A landscape with many valleys, sampled at points; each row gives a point and its height.
From any point a ball rolls to the lowest of the 2 points nearest to it. It stops when none of these is lower. Distance is the straight distance between rows; heights are no part of it.
katab height 1.99: [141 164  99 177 128 134 108 142 134 127 144 189 159 161 133 162 183 114
 136 136]
nom height 6.46: [154 108 100 123 109 160  71  88  90 179 105 137 110 118 123 109 105 125
 100 150]
nuz height 0.86: [109  99 125  63 148 113 191 139 135 123 130 100 135 103 146 146 133 125
 151 133]
Dez height 8.03: [155 121 102  89 127 111 128 100 149 135 110 108 158 105 122 132 150 142
 124 132]
zul height 7.66: [150 127 159  94 167  94 151  97 135 182  94  98 138  87 174 135 108  89
 112 120]
gane height 8.17: [119 142 197 155 103 153  89 139 106 132 175 105 133 143 124  49 129 139
 112  58]
vavok height 8.47: [168 120 187 138 136 114 174 110 188 139  77  67 124 105 147 118 163 133
 146  79]
Kufe height 6.96: [151 112 134 115 113 142 177  81 166 113  68  91  63 128 146 127 153 139
 102 146]
Nugid height 7.26: [112  98 141  86 125 163 121 108  89 142 121 118  98 128 150 143  71 118
 105 168]
Dogik height 8.23: [139 137 139 144  99 141  60 143 111 192 131 119  93 103 128  78 142 125
  69  74]
Rela height 5.85: [ 84 113 186  82 150 126 173 114 123  87 131  86  93 143 151 149  63  94
 138 144]
dur height 7.17: [116 147  95 186 139 148 102 164 113 125 153 198 103 173 121 161 116 115
 131 163]
tiru height 4.83: [ 89 142  82 147  91 141  87 169 105 133 155 159 110 159 118 165 142 139
 117 119]
Sama height 6.86: [110 110 112  75 125 142 168 127  92 106 164 134  86 120 121 143 113 137
 146 200]
Borib height 6.33: [156 170  82 202 131 108  79 143 121 184 120 183 158 119 111 103 126 148
  92 110]
fezag height 7.94: [134  97 160 132 116 146 148 139 140  91 131 109 194 152 112 112 118 165
 172  97]
von height 4.26: [130 130 186 113 154  94 212  97 149 130  87  97  87  94 169 176 120  96
 122 168]
Kun height 5.26: [130 131 121 117  94 149 166 100 163 103  88  97  87 142 119 129 196 162
 104 133]
Vibup height 1.97: [119 148 110 206 139  99  95 208 140 123 124 172 171 125  97 160  81 159
 137 117]
Fekef height 2.09: [ 98 121 109 104 120 135 170 146 125  81 169 134 138 150 115 123 145 160
 185 129]
lek height 5.04: [145 158  17 165 104 126 120 115  90 107 125 201 118 131 110 155 170  68
 102 129]
vune height 2.69: [164 120 190 143 154 132 124  83 141 182 127  86  65 117 151  91 126 100
 128 115]
por height 5.58: [ 99 114 190 109 149 117 200 107 166  74 104  74  94 124 151 137  77 116
 150 144]
voso height 9.14: [146 111 154  97 139 105 168 105 177 114  85  65 128 113 142 150 140 134
 131 117]
rolu height 8.08: [ 99 132 173 128  92 158 102 132 117 112 145  96 134 170 124  84 114 142
 133  80]
rivet height 9.41: [116 116 176  67 155 122 209 113 107  94 118 109 121  84 139 133 117 131
 104 197]
Vunul height 4.89: [136 160  79 198 161 126 120 181 139 130 133 210 135 144 156 164 181  91
 125 109]
bok height 3.28: [102 114 144 151 136 141  98 153 111 146 144 122 173 139 122  77  58 156
 132  82]
rit height 6.53: [117 145  85 179 172 131 120 191 137 120 161 205 109 154 136 163 155 102
 158 138]
mudiz height 3.24: [108 153 125 192  97 109  80 195 132 138 119 148 159 126  86 138 114 164
 103  89]
Befov height 2.07: [124 108 189 120 137 133  95 109 131  99 138  85 151 129 116  55  63 122
 154  75]
deg height 7.19: [117 143  95 119 120 114 133 152 130 106 165 158 135 134 111 150 205 135
 150 122]
kep height 2.68: [145 115 210 138 167 134 102 124 151 140 157  86 120 109 128  64  84 106
 157  83]
gema height 8.01: [149 105 148 118  95 139 159 153 150  94 118 108 187 123 105 146 170 160
 172 101]
dosi height 7.63: [114 130 118 149 134 124 125 172 137 101 172 171 167 153 106 167 160 133
 181 137]
Madi height 5.84: [120 129  63 101  79 139 109 129  99 139 121 148 107 137 111 160 178 107
  97 109]
kobu height 4.81: [153 187  67 175  98 122 103 117 101 137 122 195 160 143 133 128 192  99
  83  99]
Sol height 8.53: [157 120 108 109 123 114 158 119 171  91 105 112 161 114 117 135 172 177
 139 148]
rokim height 7.65: [139 133 132 149  90 157  57 115 113 125 142 126 118 160 108 113 129 138
 104 143]
Luz height 2.44: [106 117 123 126 134 151 128 144 119 151 137 129 174 145 139 122  98 151
 138 113]
Nenu height 6.67: [108 105 167  80 159 113 140 126 127 166 113  96 140  98 170 149  81 106
 117 124]
labal height 3.77: [142 178  95 172  90 142 123 125 113 119 144 203 158 151 147 149 224  95
 113 127]
kagu height 6.59: [137 116  96  88 119 137 155 107 120 107 129 132  96 121 113 150 152 136
 136 193]
Kever height 7.83: [112 122 163 119 120 153  94 126 130 152 124  86 104 151 139 120 128 119
 122  79]
megi height 6.34: [125 135  32  85 109 102 149 116 106 128 127 151 107 126 127 140 185 105
 126 117]
Gik height 1.89: [131 127 161 112 119 130 107 109 134  59 126 104 184 142 105  70  57 126
 163 102]
gokad height 4.67: [132 133  91 165 177 121 132 166 118 137 139 201 171 126 132 169  94 121
 134 171]
pusa height 7.48: [161 127 197 157 163  86 181  89 180 154  78  84 107 109 154 130 124 114
 147 124]
pipar height 2.64: [110 106 107  76 134 113 138 153 147 145 126 107 153 105 144 166 139 123
 149  90]
Puv height 4.52: [131 116 136  94 134 111 122 136 152 177 103  95 161 104 151 140 132 119
 125  69]
nel height 5.83: [ 93 116 152  94 128 129 192 118 147  48 124  82  62 142 134 112  90 137
 147 137]
gid height 5.17: [120 128 213 155 157 107 173  84 159 110 109  81  87 130 145 124  70  98
 157 145]
fedep height 1.25: [111 113 113 113 128 153 151 126 129 126 142 132 154 172 134 123 131 161
 157 148]
Goti height 2.53: [ 93 129 140 106 100 144 168 135 144  75 144  91 120 163 117 121 150 155
 162 100]
zabe height 7.55: [159 143  90 116 117 125  92 104 123 149 111 131 172 132 125 121 162 129
 106 117]
zas height 4.51: [143 123 206 131 167 124 149  85 142 159 116  77  74 127 153 118  87 105
 138 141]
suvo height 4.09: [ 97 143 112 144  93 124  82 179 126 145 132 142 157 145 112 148 151 147
 100  85]
lur height 4.14: [150 114 181 126 170 119  87 145 147 174 159  93 122  71 126  70  96 125
 121  87]
Fep height 6.07: [157 128 187 168 153  97 198  76 169 153  69 103  65 100 159 144 107  99
 116 174]
tef height 3.49: [111 129 138 103  91 137 173 140 152  85 125 106 112 143 117 132 204 167
 138 115]
miz height 7.64: [133 109 157 110 147 151 102 101  90 189 117 113 121 108 155 100  69 115
  92 164]
kigal height 5.48: [144 142  94 180 153 116  96 155 125 166 118 184 176 138 126 140 114 139
 127 140]
Nikik height 2.60: [117 103 150  88 162 103 225 122 161 125  99 102 100  86 157 147 129 111
 136 155]
ruvo height 7.22: [169 113 134 104 141 129 165  67 143 149  65  87  86 111 157 128 122 113
 104 152]
pok height 9.22: [127 123 113  60 149  99 218 114 114 111 119 122 133  63 128 138 146 134
 111 192]
fimas height 8.90: [153 161 146 177  95 133  59 137 115 151 151 140 171 142 103  98 174 142
 110 108]
Zakoz height 7.25: [154 115 133 128 119 147  65 113 107 190 118 110  75 101 129  92 109 120
  93 111]
gilom height 6.27: [126 105  88  89 121 128 196 116 126 101 122 111  57 109 118 123 159 157
 147 180]
doma height 6.32: [158 120 180 128 178 105  93 115 147 208 143 101  92  67 154  90  94  88
 118  95]
Gopid height 6.09: [143 133  87 154 137 138  75 119  96 180 129 168 142 127 120 125  95 141
 106 170]
lilog height 7.82: [128 113 127 151 128 142 132 158 135  89 149 157 204 154  99 141 116 150
 198 123]
debod height 7.54: [117 156 139 189 110 156  61 137 103 115 164 151 138 173  95  96 109 136
 109 125]
zukik height 7.81: [130 141 127 134  95 151  83 126 121  89 149 135 112 167 100 158 165 144
 124 150]
Fova height 5.73: [136 155  51 172 116 117 106 151 116 116 142 206  85 127 121 167 195  73
 121 134]
sut height 6.12: [ 83  93 160  83 144 118 144 146 106 116 137  98 141 112 154 150  64 111
 134 136]
noze height 6.13: [133 119 131 131 120 115  91 147 131 183 113 114 169  98 129 101 129 140
 109  61]
felik height 8.78: [124 156 157 165  90 150  56 135  97 163 158 139 123 126 108  82 156 146
  80  96]
tobu height 1.49: [ 96 120 123  98 143 133 123 125 107  74 163 132 161 137 113 126  56 133
 145 162]
tunam height 8.98: [137 111 110  82 137  94 198 127 158  83 118 122 131  83 114 141 163 166
 141 174]
pelop height 4.54: [156 140  29 134 136 121 142 104 104 129 133 203 118 133 132 149 164  95
 142 156]
Pesap height 3.87: [125 144  56 137 153 109 133 144 122 137 143 200 147 124 135 151 147 111
 144 155]
Fop height 7.67: [132 131 119 122  94 124 127 152 135 122 133 133 183 140 114 149 196 140
 142 101]
Puti height 1.76: [ 99 129 110 161 142 121  79 176 122 120 146 156 160 141 104 150  72 155
 125 133]
nubo height 5.66: [193 130 154 113 145 115 129  62 144 169  81  84  88 106 157  93 139 108
 115 116]
Kega height 6.74: [133 147  49 103 123  94 143 136 125 113 146 172 159 117 112 142 199 113
 149 106]
fof height 7.00: [144 146  94 147 111 123  73 130 121 185 118 138 153 118 120 110 131 139
  94  96]
Pufe height 1.72: [117 127 167  96 145 125 135  98 122  63 132 106 159 138 110  95  46 136
 145 150]
lobus height 5.32: [109 142  77 154  60 149  75 148 100 140 120 167 106 140 119 163 161 115
  82 115]
danom height 7.52: [108 110 140 117 120 159  92 117 103 150 132 101 110 159 133 112  77 125
 116 125]
Las height 1.22: [113 132 131 138 135 136  76 126  98 112 154 141 151 156 104 118  52 150
 130 161]
Resi height 7.40: [123 149 126 199 132 154  72 159 124 102 156 176 133 190 121 136 125 123
 132 139]
nupid height 7.04: [106 103 140  77 127 155 158  98  82  96 137 117 105 127 127 138  76 129
 112 206]
dakop height 6.02: [ 95 109 117  97 123 118 196 136 149  74 142  89  52 122 115 107 133 165
 155 166]

Where does a ball stop that starts at each point below?
Sol => nuz
rokim => katab
felik => Pesap
voso => nuz
lilog => Las
gema => Las
lur => Las
